Each scene shows the same named points in several views. A view is turned or mirrored, shifted and resized as a whole, has a little noise and may leave points out.
In the rows, zero is written as 128.

Scene 1
View 1
k_59: [109 131 103 120 152 122 128 108 127 142 116 111 107 129 138 119 131 110
 131 110 121 117 166]
k_907: [113 148  69  96 150 118 109 109 127 132 130 112  99 137 141 127 124  98
 122  92  97 121 165]
k_663: [126 138 128  64 206 135 105 106 144 125 162 127 102  67  93 128  89 106
  72 126  90 163 174]
k_992: [123 145  91 116 174 119 106 109 120 137 130 101 102 128 130 141 125 113
 126  93 118 133 163]
k_402: [ 81 155  71  73 163 105 105 111 163 119 126 132 103 124 111 135  99 102
 111 132  72 127 155]
k_627: [109 152  70 104 157 112 102 113 129 128 123 104  97 146 139 140 125 107
 133  90  99 124 158]
k_542: [ 97 146 105 105 193 106 103 113 144 125 121 110 105 118 107 149 108 119
 119 131 112 145 155]
k_613: [116 111 156  88 186 147 145  96 145 140 141 135 119  59  96  90  91 101
  77 150 113 148 182]
k_998: [112 119 112  96 144 140 144  95 137 139 127 127 111 104 132  89 116  94
 102 120 106 119 175]
k_522: [100 130 142 132 214 111 111 117 141 135 108 103 114 101  95 156 115 140
 125 151 142 155 152]
k_763: [ 85 163  36  80 139 105  96 114 149 120 116 119  93 156 143 139 118  95
 129 100  69 112 154]
k_29: [114 124  92  81 127 144 144  94 136 136 139 138 101 106 143  77 117  84
  95 108  88 105 180]
View 2
k_992: [151 117  90 116 140 130 117 133 157 171 134 123 127 116 133 119 153 155
 104 149 133 143 158]
k_998: [172 127 110 121 155 147 126 138 142 173 124 112 146 116 143  90 163 145
 131 133 110 139 167]
k_59: [151 121  96 129 148 138 120 138 150 180 126 115 127 114 136 109 155 152
 127 149 124 143 162]
k_627: [149 116  91 130 146 120 130 139 159 177 131 118 115 126 123 124 153 156
 107 148 135 125 161]
k_907: [149 116  88 128 151 135 122 125 149 185 132 112 123 135 134 130 143 160
 101 143 120 125 149]
k_402: [163 118  95 121 163 157 120 111 133 190 125 104 144 143 144 127 140 165
  99 129 103 133 142]
k_663: [186 114 107  78 153 157 109 104 142 151 133 122 173 110 152 106 157 150
  78 125 119 158 149]
k_542: [151 117  88 111 148 153 102 117 141 179 130 121 138 117 148 124 137 159
  98 149 116 157 143]
k_29: [181 125 116 126 161 144 140 140 142 172 122 106 150 123 138  88 168 146
 126 120 111 121 171]
k_522: [138 115  82 102 134 160  74 113 141 184 136 132 134  95 160 120 127 156
 110 170 123 199 146]
k_763: [153 116  91 140 163 138 137 124 142 195 124  99 123 155 130 139 142 168
  99 135 113 108 148]
View 3
k_29: [108 161 152 112 105 115 130 120 145  92  86 152 125 166 106 132  94 103
  94 150 131  92 110]
k_907: [ 83 144 133 116  87 109 148  88 138 115 119 157 129 148 139 136  99 104
 133 113 147 115 112]
k_613: [118 165 143 108 107 113  90 112 125  43 113 134 117 146 102 102 102 156
  84 143 139  86 126]
k_402: [ 96 151 140 129  84 113 158  75 121  85 124 156 116 145 120 141 111 106
 106 118 154 110 120]
k_542: [ 88 139 122 111  86 105 129  81 122  82 140 143 126 137 138 118 111 135
 128 110 151 108 118]
k_998: [107 144 146 109 109 120 127 131 138  89  98 145 133 163 113 130  93 108
  94 155 127  89 107]
k_627: [ 80 143 131 110  87 108 141  90 144 118 114 160 132 149 142 133  97 105
 139 112 148 116 106]
k_763: [ 86 145 140 128  81 109 171  77 140 120 115 165 127 155 135 155 107  83
 127 116 151 118 110]
k_663: [107 191 137 120  85 103  95  75 131  60 112 142 100 135 108  99 104 152
 101 115 154 104 132]
View 4
k_402: [139 132 119 101 113 102 107 150 145 123 156 148 148 134 107  99 103 181
  84 143 121 222 123]
k_663: [131 113 133 111  93 139 125 158 124 113 141 183  93 113 102 102 110 146
  77  98 129 194 115]
k_907: [147 124 124 108 130  98 126 150 169 110 142 129 144 153 120 110 118 170
  99 153 133 204 142]
k_992: [144 118 131 123 124 103 136 151 164 105 121 130 120 146 127 117 129 150
  99 140 145 180 141]
k_522: [110 101 131 120 111  90 122 152 154  98  81 134 105  86 128 119 123 139
  82 130 116 189 103]
k_29: [174 154 100 155  94  97 138 143 119 123 161 157 128 153 113 122 111 179
  84 134 146 184 127]
k_542: [123 108 131 103 109 111 118 153 145 110 118 152 118 110 116 104 114 157
  84 124 119 201 116]
k_59: [151 130 113 139 117  80 138 142 153 107 121 128 127 144 131 127 123 161
  93 149 141 182 125]
k_613: [144 134 113 155  79 113 135 149 101 115 122 179  94  98 111 124 105 155
  70 101 127 180  96]
View 5
k_663: [103 143 118 159  88 133 169 132 110  92 119 108  91 110 188 163 103 100
  95 118 134 117 157]
k_627: [130 148 120 121 108 153 147 125 118 109 152 151 136 137 154 147 129 104
 118 146 143 136 154]
k_992: [127 137 119 122 104 140 144 128 120 101 133 145 128 139 150 146 125 104
 109 137 140 128 154]
k_613: [ 92 136 121 152 105 134 163 147 100 126  97 106 108 106 157 134 112 112
  78 129 143 118 160]
k_542: [111 134 110 123  91 158 150 146 115 105 137 141 114 128 164 142 117 106
 115 134 156 128 156]
k_59: [121 139 124 119 113 144 144 133 114 123 130 143 137 134 141 136 129 110
 105 145 146 129 154]
k_998: [113 144 130 136 119 142 154 134 107 136 122 123 134 114 148 135 125 112
  97 146 141 126 156]
k_29: [118 155 138 145 125 139 158 122 106 141 127 117 141 105 153 141 128 112
  97 151 134 130 157]
k_402: [113 145 120 130 104 163 154 135 110 123 150 139 124 116 168 146 125 110
 120 148 157 134 156]
k_522: [100 113 103 115  86 151 146 158 113 100 116 145 104 135 151 132 113 109
 101 128 163 126 156]
k_763: [132 158 124 128 114 164 149 120 116 122 172 150 139 123 170 153 135 107
 133 155 149 141 153]

Which points are out of place in each view (at most two, in the order of its rows)? Write none if all are in place.
view 1 -> k_907
view 2 -> k_627, k_522
view 3 -> k_998
view 4 -> k_542
view 5 -> k_663, k_402

Scene 2
View 1
k_135: [113  86 155 180 163 163 162 136 159 115 128 142  86 183 121 104 152  98
 132 101 112  74 176]
k_383: [ 88  90 150 164 141 188 136 128 136 131 131 160  83 182 110 130 169  91
  95 124 115 124 200]
k_988: [ 91 110 154 178 160 146 124 157 145 126 124 110  90 218 146 106 123 129
 123 114 122  50 160]
k_814: [ 96  79 182 145 173 171 130  99 139 228 161 121  59 186 160 119 217  65
  97 144 136 100 197]
k_969: [ 91  69 116 120 135 210 110 126 121 110 132 142 110 169 101 122 165 141
  93 144 148 137 193]
k_139: [113  80 142 153 175 160 137 130 148 143 137  95  90 190 147  92 163 128
 132 123 147  59 164]
k_450: [ 94  72 153 138 149 199 136 104 133 180 153 156  77 161 115 132 210  74
  86 144 136 136 212]
k_973: [ 52 140 201 200 139 154 101 151 127 190 134 146  54 234 154 155 151  65
  72 138  93  89 191]
k_297: [119  79 140 179 167 165 173 135 162  91 122 139  93 179 109  94 148 114
 135  93 116  76 175]
k_392: [ 86  96 146 158 137 191 126 138 134 118 130 159  89 185 109 132 159 111
  95 126 120 117 194]
k_815: [137  58 101 163 159 188 185 143 162  23 112 145 123 156  78  79 132 157
 150  89 125  82 173]
k_24: [123  83 169 172 189 140 157 120 165 175 140  97  72 193 157  85 170  96
 138 108 133  37 164]
k_201: [132  73 143 173 176 164 180 128 166  96 129 131  88 170 113  81 156 111
 146  89 117  65 168]
k_168: [108 111 192 200 188 122 157 142 165 177 132  99  60 218 173  95 151  79
 139  96 105  17 159]
k_555: [121  69 131 166 156 188 173 128 155  85 127 153  97 160  94  99 157 115
 134  97 116  98 188]
k_3: [124  40 133 113 169 193 147  95 146 168 153 121  94 142 120  90 213 108
 118 137 165 117 194]
k_512: [ 91  93 170 185 152 174 152 128 150 145 137 160  70 190 125 129 167  75
 105 116 101 101 196]
k_764: [106  98 144 180 161 156 150 156 154  85 120 122  95 204 116  99 118 128
 132  94 115  54 164]
View 2
k_764: [ 89 117 134  99 104  96 137  87  89 155  83 133  93 149  77 148 123 127
 135 133  83 122 138]
k_24: [120  99 125  80 148  90 142  45 131 182  68 113 105 161  93 174 125 113
 179 104 119 112 102]
k_297: [ 79 140 132  85 113  95 122 115  84 149  93 124  89 161  85 157 117 132
 133 150 100 130 154]
k_168: [126  86 137  92 137  74 174  35 126 183  61 121 117 140  81 169 118 138
 166  78  98 119  95]
k_988: [108  96 128 113 102  98 140  60 102 163  81 133 102 140  74 148 138 116
 142 119  71 110 110]
k_450: [198 109  90 102 131 117  60 118 126 159 102 121  66 179  95 179 144  88
 142 133 152 120  58]
k_139: [110  99 122  90 134 111 115  58 118 172  84 127  95 166  96 161 135  96
 161 135  98  95 116]
k_973: [204  70 108 140  99 100 124  65 122 164  79 141  96 131  63 159 149 104
 130  78  94 119  34]
k_383: [167 115 104 110 102 108  88 125 104 150  96 132  71 160  74 165 135 109
 121 132 122 129  86]
k_201: [ 93 134 131  71 132  89 128  99 101 159  91 117  92 167  92 169 114 133
 152 136 122 128 142]
k_814: [205  81  98  99 148 105  91  64 146 181  80 118  87 168  94 183 146  87
 173  98 147 105  43]
k_969: [143 115  90 114 104 143  46 120  99 145 108 136  65 176  94 150 157  72
 123 177 102  99 101]
k_512: [170 115 116 107 110  91 114 110 107 151  89 125  84 149  75 169 125 127
 133 108 131 136  80]
k_815: [ 55 161 129  76 111 111  98 139  71 142 108 120  75 173  89 151 113 126
 125 190 101 126 185]
k_3: [151 117  96  76 155 123  58  96 129 169  92 114  70 200 117 180 139  79
 171 157 152 101  98]
k_135: [123 126 125  91 121  90 122 101 102 159  90 123  91 158  82 166 119 129
 141 123 116 133 114]
k_392: [154 116 103 114  97 112  86 122  95 144 101 132  74 155  75 152 142 106
 115 145 106 124  95]
View 3
k_555: [ 80 104 109 158 159 122  84 140  80 112 150 132 150 152 158  62 151 130
 168 155 105 120 115]
k_3: [133  69 120 135 116 146  99 122  47  97 167 140 112 180 166  89 183 111
 237 190 186 122 114]
k_392: [ 90 105 143 138 117 107  81 117  52 123 148 124 146 148 139  84 127 167
 185 162 145 120 115]
k_383: [107 103 148 140 120 110  89 108  59 123 144 116 143 152 133  86 127 163
 197 171 160 118 114]
k_297: [ 95  99 115 157 167 138  98 130 104 113 154 125 154 159 134  74 155 123
 164 156 118 118 114]
k_764: [ 69 101 125 153 155 149 102 125 110 114 148 117 163 146 128 100 162 146
 138 143  96 121 125]
k_512: [116  99 158 140 133 117  99  98  89 120 142 101 152 149 109  96 126 161
 184 167 170 114 115]
k_973: [109  95 205 113  85 140 111  81  73 124 145  91 142 138  90 157 134 204
 178 157 187 118 128]
k_139: [ 98  80 138 138 127 182 116 117  91 104 162 135 138 156 141 124 193 130
 177 155 142 123 124]
k_201: [101  93 108 154 171 145 103 128 118 109 152 126 154 163 131  72 166 110
 168 158 127 118 115]
k_135: [104  93 131 150 157 138 102 115 105 112 148 112 155 152 124  84 150 138
 169 157 138 115 114]
k_988: [ 73  96 154 140 129 170 114 118  97 115 151 114 153 145 120 131 175 163
 142 143 116 124 131]
k_168: [117  81 165 132 149 191 147  91 155 106 156  93 156 154  81 146 178 142
 139 152 154 116 127]
k_450: [136  84 155 131 103 109  93  99  36 112 154 119 122 164 134  87 138 149
 234 188 207 116 109]
k_24: [131  70 152 134 142 186 139  92 132 100 157  99 141 166  96 129 178 125
 175 169 183 114 121]
View 4
k_814: [135 116  62 142 211 174  96 130 144  78 125 159 126 167 216 169 108 122
  90 180 134 183 198]
k_383: [112 149  74  95 138 166 114 117 120 106 116 164 112 136 158 121 121  86
  89 205 108 125 178]
k_450: [137 136  55 102 161 181  98 106 102  76 118 171 114 157 169 162 131  97
  86 215 131 160 184]
k_764: [102 172 116 123 121 101 132 181 172 121 145 176 109 106 163  62  99  83
  94 165 117  97 163]
k_815: [123 214 116 112  59 110 121 209 132  96 160 203  80 100 101  74 130  69
  85 198 144  70 153]
k_135: [107 175 105 124 133 130 117 169 151 113 142 156 111 130 151 107  97 100
  94 178 116 113 177]
k_139: [136 148  93 145 154 119 118 178 171  85 147 195 116 127 195 101 107  92
  93 169 149 134 165]
k_969: [142 134  61  90 108 159 120 112 110  74 120 214 103 116 163 107 163  58
  83 212 144 126 147]
k_3: [169 137  54 131 149 160 101 140 116  44 142 218 108 149 187 157 154  94
  80 208 180 163 163]
k_297: [111 184 110 127 117 118 109 185 148 106 149 173 101 125 140  96 103  89
  92 179 128 100 173]
k_555: [120 190 102 110 104 139 112 176 124  98 145 179  96 123 123 104 115  89
  90 197 127 100 173]
k_512: [100 150  87 107 156 156 106 127 136 118 118 139 114 143 162 120  97  99
  97 185 100 126 190]
k_973: [101  97  72 109 209 162 121  82 166 128  95 144 140 139 229 106  96  93
  97 173  88 161 180]

Which points are out of place in each view (at most two, in the order of its rows)? Write none if all are in place.
view 1 -> k_973
view 2 -> k_297
view 3 -> k_555, k_24
view 4 -> k_3

Scene 3
View 1
k_305: [131 147 137  88 129 119 149 117 143 141 144 143 136 181 119 147 168 120
 109 115 117 107 149]
k_685: [129 179 151  59 129 121 177 108 171 150 110 107 126 197 120 174 143 133
  78 109 146 124 173]
k_938: [150 156 198 135 151 138 130 114  62 108 167 161 154 168 161 143 154 126
 127 106 104  78 141]
k_43: [156 117 169 140 156 137 108 111  56 113 189 174 166 156 135 105 188 101
 180 119  85  70 121]
k_589: [142 117 134 106 145 119 136 108 119 137 156 143 165 155 119 114 196 117
 168 129 105  93 113]
k_558: [136 195 185  81 141 130 181  98 136 128 107  99 146 184 152 172 140 152
  87 104 146 119 155]
k_87: [138  93  96 111 125  94 137 123 149 141 154 166 171 128 119 110 234 136
 172 138  95 110  70]
k_361: [149 133 173 145 143 128 107 124  58 114 181 188 156 159 153 131 170 121
 141 112  85  74 128]
k_820: [148 109 137 112 145 127 126 107 101 132 174 155 159 163 114 102 197  99
 180 124  96  80 116]
k_320: [133 159 147  80 128 122 161 117 149 145 136 133 135 183 121 159 161 128
  99 114 128 114 153]
k_669: [147 179 215 118 150 151 134 112  57 111 158 150 136 194 159 163 122 121
  95  95 115  80 180]
k_974: [140 141 165 140 129 119 123 133  90 113 163 187 146 152 159 157 178 149
 104 106  95  92 121]
k_807: [132 152 150 101 127 112 151 123 135 134 136 150 140 166 139 158 170 145
  98 109 114 111 135]
k_141: [145 119 149 118 145 136 109 122  81 136 192 173 142 179 116 123 170  81
 155 115  89  70 151]
k_307: [155 130 183 168 141 120 110 127  48  96 177 191 176 133 177 134 189 154
 139 112  83  81  94]
View 2
k_87: [ 71 147 193 115 184  86 150 205 166 150 132 112  83 160 119 143 201  89
  63 166 143 125 158]
k_669: [125  74 182 148  85  43 185 100 121 192 138  89 108 168 137 155  26 224
 157 119 110 116 139]
k_685: [128 176 130 209  53  94 169 109 231 153 122  30  48 139 108 157  45 177
 165 169 137 103 146]
k_938: [105  82 198 129 115  54 174 130 122 188 146 106 106 172 139 156  76 201
 123 130 122 112 148]
k_974: [ 71  84 176 106 127  62 199 160 126 168 139  80  94 158 119 180  99 152
 122 144 126 122 138]
k_558: [119 148 154 168  42  81 175  97 209 155 141  38  55 159 117 181  48 219
 146 164 137  77 152]
k_820: [122 135 199 149 168  71 121 167 151 176 128 131 102 168 145 107 144 131
  99 142 138 135 164]
k_361: [ 91  76 198 112 147  53 172 158 108 186 139 121 117 168 135 141 109 163
 116 128 121 134 145]
k_43: [116  91 218 122 172  56 140 157 110 192 137 149 123 179 152 113 132 157
  92 122 126 136 160]
k_320: [123 159 139 191  74  81 175 121 205 155 123  43  60 141 112 158  60 176
 153 163 132 104 146]
k_141: [129 109 188 161 163  60 144 158 119 191 120 136 117 154 139 107 103 135
 131 122 121 152 147]
k_589: [116 146 193 149 148  79 130 162 174 162 133 114  86 164 132 124 140 139
  96 154 139 119 165]
k_307: [ 60  63 214  71 152  49 188 163  96 182 156 116 118 181 133 176 130 171
  80 138 128 116 147]
k_807: [ 94 134 151 150 103  80 188 146 178 156 129  57  70 146 110 170  89 154
 134 162 133 112 148]
View 3
k_820: [163 158 128 165 118 103 117 119 128 113 149 118 136 127 134 169 131 141
 101 155  62 124 111]
k_361: [171 151 137 130  99 101 123 112 146 106 129 104 136 131 122 116  70 116
 158 161  56  96 111]
k_974: [133 155 125 112 116  97 120 119 146  94 121 108 124 143 132  96  43 117
 138 157  99  83 109]
k_669: [156 102  95  94 111 126 148 116 213 132  77 136  91 119 120  98  61 110
 178 147  66  91 138]
k_307: [150 157 179 143  80 100 126  99 126  97 153  89 140 148 114  84  43 113
 173 156  65  93 105]
k_558: [ 69  78  78 110 140 142 138 138 210 130  85 159  58 132 130  94  77 134
 100 116 143 111 146]
k_43: [190 156 150 160  94 101 129 107 134 116 148 103 138 129 119 146 105 129
 153 160  35 119 112]
k_305: [111 117  82 121 140 124 127 139 174 120 109 149  90 127 141 136 105 145
  87 138 113 114 130]
k_807: [102 133  90 107 139 110 115 134 164 105 112 133 101 140 144 109  70 136
  93 143 126  98 123]
k_141: [198 161 100 130 123  98 124 120 146 113 121 118 138 114 137 167 106 133
 129 171  51 108 116]
k_685: [ 76  97  40  92 162 127 129 152 204 125  81 166  65 124 152 127  93 148
  63 127 151 105 142]
k_938: [153 122 126 122 104 119 138 115 174 121 114 118 111 129 121 106  67 118
 166 145  64 101 125]
k_320: [ 93 106  59 102 151 128 125 143 190 122  89 156  78 126 146 127  91 140
  83 133 135 110 140]
View 4
k_974: [143 122 113 138 135 140 134  73 131 130 179 147 133 149 131 114 149 123
 103 141 152  70 124]
k_589: [137 147 161 125 124 113 134  84 114 117 151 141 126 132 150 145 138 141
 139 118 128 129 143]
k_43: [127 146 154 109 138 139 171  94 110 125 138 135 134 101 151 140 134 102
 111  95 152 126 116]
k_807: [146 135 129 135 125 127 110  72 125 132 171 151 130 154 135 127 158 150
 122 149 137  83 144]
k_305: [145 140 146 123 128 123 101  76 118 135 156 148 126 147 140 133 181 161
 128 147 131 108 159]
k_669: [141 131 114 112 163 158 131  80 113 158 150 144 139 131 132 113 213 122
  75 143 173  89 132]
k_141: [131 147 153  94 107 156 150  95 112 139 134 148 133 106 137 141 157 124
 117 106 142 113 132]
k_685: [151 138 130 130 127 123  65  63 116 144 162 159 123 173 125 126 211 188
 129 174 127  89 180]
k_320: [146 138 130 129 128 130  86  67 118 141 165 155 125 162 132 128 198 173
 121 162 131  91 167]
k_307: [135 128 127 139 158 131 178  85 124 117 168 132 137 124 152 119 111  90
  96 112 170  94  99]
k_938: [138 132 122 123 169 134 138  80 113 145 153 136 137 133 143 117 188 121
  86 137 166 102 128]
k_87: [136 143 170 140  98 103 140  81 126  92 170 146 120 140 152 149  81 144
 166 112 112 120 139]
k_558: [150 133 123 143 161 110  81  65 118 146 170 143 127 169 136 117 211 169
 109 176 147  97 165]
View 5
k_43: [190 183 112 123 137  98 144 107 164 142 144 150 121 112 127 141 139 221
 145 200 108 110  80]
k_87: [141 129  59 142 180 240 131 143 144 119  94 138  81 161 101 153 147 152
 170 201  57 143  91]
k_589: [130 153 118 133 159 165 139 125 132 114 113 138 128 143 120 126 136 162
 134 193  75 113 103]
k_307: [216 192 123 133  91 138 106  89 183 144 173 134 112  82  71 139 181 210
 171 223 140 156  84]
k_141: [168 170 113 112 151 104 138 100 143 123 123 158 146 108 195 135 136 192
 142 177 121 104 116]
k_305: [ 84 159 169 128 123 168 111 102 100  88 102 127 160 130 142  89 137 120
 107 184 111 115 143]
k_820: [154 155 103 127 166 135 147 124 142 125 114 148 125 136 142 139 130 188
 138 190  79 103  92]
k_807: [109 161 153 133 103 200  89  96 108  94 107 123 143 114 133  97 162 115
 131 196 137 144 147]
k_558: [ 53 172 224 142  68 174  84  94  84  69 109 106 185 121 103  51 156  97
  87 197 139 134 157]
k_320: [ 62 159 189 132 103 187  95  95  81  72  96 122 173 120 150  71 152  91
  99 179 132 126 164]
k_974: [172 179 136 130  93 175  85  83 145 120 141 134 125  88 118 115 176 151
 162 203 157 156 128]
k_361: [195 188 126 125 114 117 112  91 161 135 149 147 131  84 138 128 163 197
 155 202 143 132 105]
k_685: [ 34 151 206 133 105 200  91  99  63  60  80 118 182 129 158  59 145  68
  91 177 132 122 174]
k_669: [141 205 207 120  64  82  99  66 122 104 152 133 184  67 151  81 160 163
 111 194 181 117 147]
k_938: [161 193 171 127  89 109 106  80 139 120 156 137 156  83 124 100 159 182
 128 199 152 129 117]
View 6
k_361: [119 133 115 133 137 122 133 153  96 144 119 165 124 109 110 146 134 133
 134 115 105  99 182]
k_938: [127 112 106 128 144 118 134 138  89 154 129 151 125 112 128 150 131 123
 151 105 105 113 165]
k_141: [125 129 116 117 118 131 145 147  79 113 111 168 129 138 110 123 126 123
 131 118 118 101 185]
k_807: [125 116 127 129 126 141 127 150  99 128 147 109 113 121 130 144 146  95
 144 121 135 104 132]
k_558: [139  83 107 122 130 134 133 123  92 144 169  89 124 120 155 153 141  77
 162 106 139 122 101]
k_305: [129 105 121 114 113 141 132 133  80 116 147 115 127 131 135 139 132  90
 141 119 141 110 131]
k_43: [112 130 114 122 125 117 132 140  77 129 111 179 135 108 102 144 112 135
 119 126 105  98 191]
k_820: [113 131 127 113 106 134 129 138  72 107 119 156 137 120 106 140 109 120
 109 137 127  91 175]
k_320: [138  97 119 120 117 147 134 131  91 121 154  96 121 139 145 135 142  81
 155 111 148 114 116]
k_685: [144  87 119 117 114 151 138 131  89 118 164  85 120 147 152 134 146  69
 157 110 156 119  98]
k_974: [119 128 121 141 141 130 122 163 111 145 130 135 108 107 119 151 154 118
 143 116 114  97 161]
k_589: [110 124 128 111 105 134 123 135  74 109 129 136 132 110 110 145 115 113
 112 137 134  93 157]
k_307: [ 98 143 117 147 153 111 116 164 109 169 119 164 115  67 101 176 141 148
 129 123  92  90 189]
k_87: [ 94 149 148 121  97 147 106 159  84  91 128 124 121  97  91 151 124 113
  87 159 143  73 157]

Which points are out of place in each view (at most two, in the order of its rows)? Write none if all are in place.
view 1 -> k_305, k_320
view 2 -> k_87
view 3 -> none
view 4 -> k_974, k_938
view 5 -> none
view 6 -> k_307

Scene 4
View 1
k_303: [172 127 136 114 155 123 145 102 111 116 126 104 100 154 117 141 111 121
 129  97 133 124 110]
k_27: [123  78 138 119 159 118 142  94 129 136 117  98 111 128 122 109 130 106
 138 139 144 138 104]
k_229: [170 140 141 101 162 119 149  99 110 153 110  85 108 117  77 117 111 108
 125 124 160 125  94]
k_967: [157 100 136 122 158 128 156  92 114 125 113 112  96 151 140 134 115 111
 126  91 139 121 109]
k_466: [180 142 129 107 152 121 126 110 108 107 155 100  87 165 114 157 109 109
 148 109 117 122 114]
k_343: [138 105 153 115 148 110 141  98 120 132 110  84 138 116  77 102 124 146
 128 157 151 142  99]
k_266: [157 119 147 112 146 114 135 103 117 114 129  94 121 139  93 126 115 144
 133 136 133 134 108]
k_832: [139  89 129 119 156 125 138  98 126 123 133 105  92 152 138 130 123  96
 148 123 132 132 110]
k_465: [125  86 146 108 168 118 161  87 130 182  87  77 122  87  82  74 129  94
 121 154 175 143  83]
k_647: [158 111 136 116 156 125 143  96 114 124 127 103  99 148 119 130 115 111
 137 109 136 126 109]
k_596: [155 112 143 119 149 121 142  99 115 118 120 102 112 143 118 128 115 130
 131 116 136 131 109]
k_38: [181 143 142 113 144 118 131 110 107 100 138  98 115 157  95 149 108 152
 130 113 125 124 113]
k_367: [140 101 137 109 164 123 154  93 122 159 102  89 110 112 100 102 120  95
 127 133 163 135  91]
View 2
k_266: [ 97 156 183 138 129 129 154 179 157 167 120 109 138 125  92  91 159 117
 145 115 134 170  90]
k_303: [112 159 158 129 168 129 150 169 140 166 138 136 139 125 111 120 138 122
 132 126 126 193  95]
k_967: [127 160 152 131 153 146 162 176 146 162 143 133 145 120 110 130 133 130
 132 118 131 184 109]
k_229: [103 131 179 158 138 130 169 168 183 128  95 108 131 136 111 116 148 133
 146 139 109 213 107]
k_596: [115 161 163 131 137 141 159 177 149 161 137 116 141 119  98 115 147 126
 134 114 136 174 105]
k_367: [120 142 167 143 111 142 178 169 178 114 101  74 124 109 108 132 153 149
 132 133 123 190 135]
k_27: [123 161 163 125 103 148 164 173 151 142 126  64 128  98  97 125 158 134
 124 122 144 163 130]
k_466: [103 160 150 126 192 102 130 158 125 166 131 146 132 129 106 108 139 106
 124 143 109 214  73]
k_647: [118 160 153 126 148 131 151 167 139 155 134 114 137 112 104 121 145 122
 123 127 131 191 106]
k_343: [ 96 143 200 154  95 146 175 183 186 149 104  81 136 125  90  89 167 130
 154 111 139 164 111]
k_38: [100 162 179 129 169 126 149 185 142 199 148 162 151 136  94  87 145 106
 148 107 132 177  72]
View 3
k_303: [141 118 151 187 124  71 108 112 161  87 134 136 117 142 112 156 103 158
 108 120 136 108 122]
k_343: [127 104 128 100 111  90 132 125 135 124 173 182 134 101  95 129 160 161
  90 163 169  57  99]
k_27: [128 125 150 140  95 112 140 147 147 135 135 177 126 146 112 117 152 167
  49 130 127  83 114]
k_38: [136 110 149 180 132  57 110  70 148  63 156 126 130 128 103 146 120 146
 137 141 159 114 111]
k_367: [126 104 122 101  89 114 127 176 160 132 140 188 114 100 106 137 136 177
  86 120 142  32 110]
k_647: [133 122 148 181 112  84 121 126 156 101 129 148 118 144 116 142 116 163
  91 120 128 105 122]
k_967: [147 127 156 177 123  74 110 130 156 105 129 156 113 148 117 157  98 166
  82 132 142 112 131]
k_465: [128 110 120  71  81 126 130 205 153 160 141 214 112  89 105 134 141 187
  60 132 148   5 110]
k_466: [130 117 151 213 107  84 119  92 169  54 136 117 125 148 113 132 120 153
 132 102 115 117 109]
k_266: [132 111 141 145 119  75 123 101 145  95 162 152 136 121 100 134 147 152
 108 146 154  90 102]
k_832: [128 131 156 186  99 107 133 132 160 103 120 157 124 164 120 119 141 163
  67 106 110 105 118]
k_229: [136  95 125 128 103  88 108 149 164  98 147 161 113  93 106 157 106 172
 133 118 147  45 110]
View 4
k_465: [186 187 103 164 131 184 225  80 142 221 140 133 128 152 163 108 147 167
  63 194 106 122  73]
k_832: [143 106 102 119 146 131 129 141 127 146 140  93 129 152  89 130 163 106
  76 120 149 161 117]
k_266: [139 117 111 184 168 135 155 142 129 117 120  87  68 136 121 120 159 150
  77 106  89 139 115]
k_596: [115 110 106 161 146 133 147 144 133 126 128  92  91 151 124 123 150 124
  89 110 113 145 105]
k_647: [125 103  95 144 148 134 141 143 131 131 130 105 109 160 109 125 149 116
  94 107 133 139 110]
k_967: [ 94 103  98 157 135 129 140 151 133 123 133 109  97 165 131 125 143 107
 102 109 125 138  99]
k_367: [160 156  96 149 137 166 185 105 139 183 136 126 122 163 142 110 149 145
  79 151 121 123  91]
k_38: [110  89  91 194 171 122 138 157 126  84 112  86  49 148 114 124 151 143
 101  60  92 126 129]
k_343: [170 156 122 207 172 155 195 111 130 152 113  91  57 125 148 111 165 185
  60 140  58 137 100]
k_229: [147 141  71 181 156 160 189 107 136 154 122 134  93 162 135 111 137 168
 110 109 101  87 110]

Which points are out of place in each view (at most two, in the order of its rows)? Write none if all are in place.
view 1 -> k_967
view 2 -> k_466, k_38
view 3 -> k_367
view 4 -> k_343
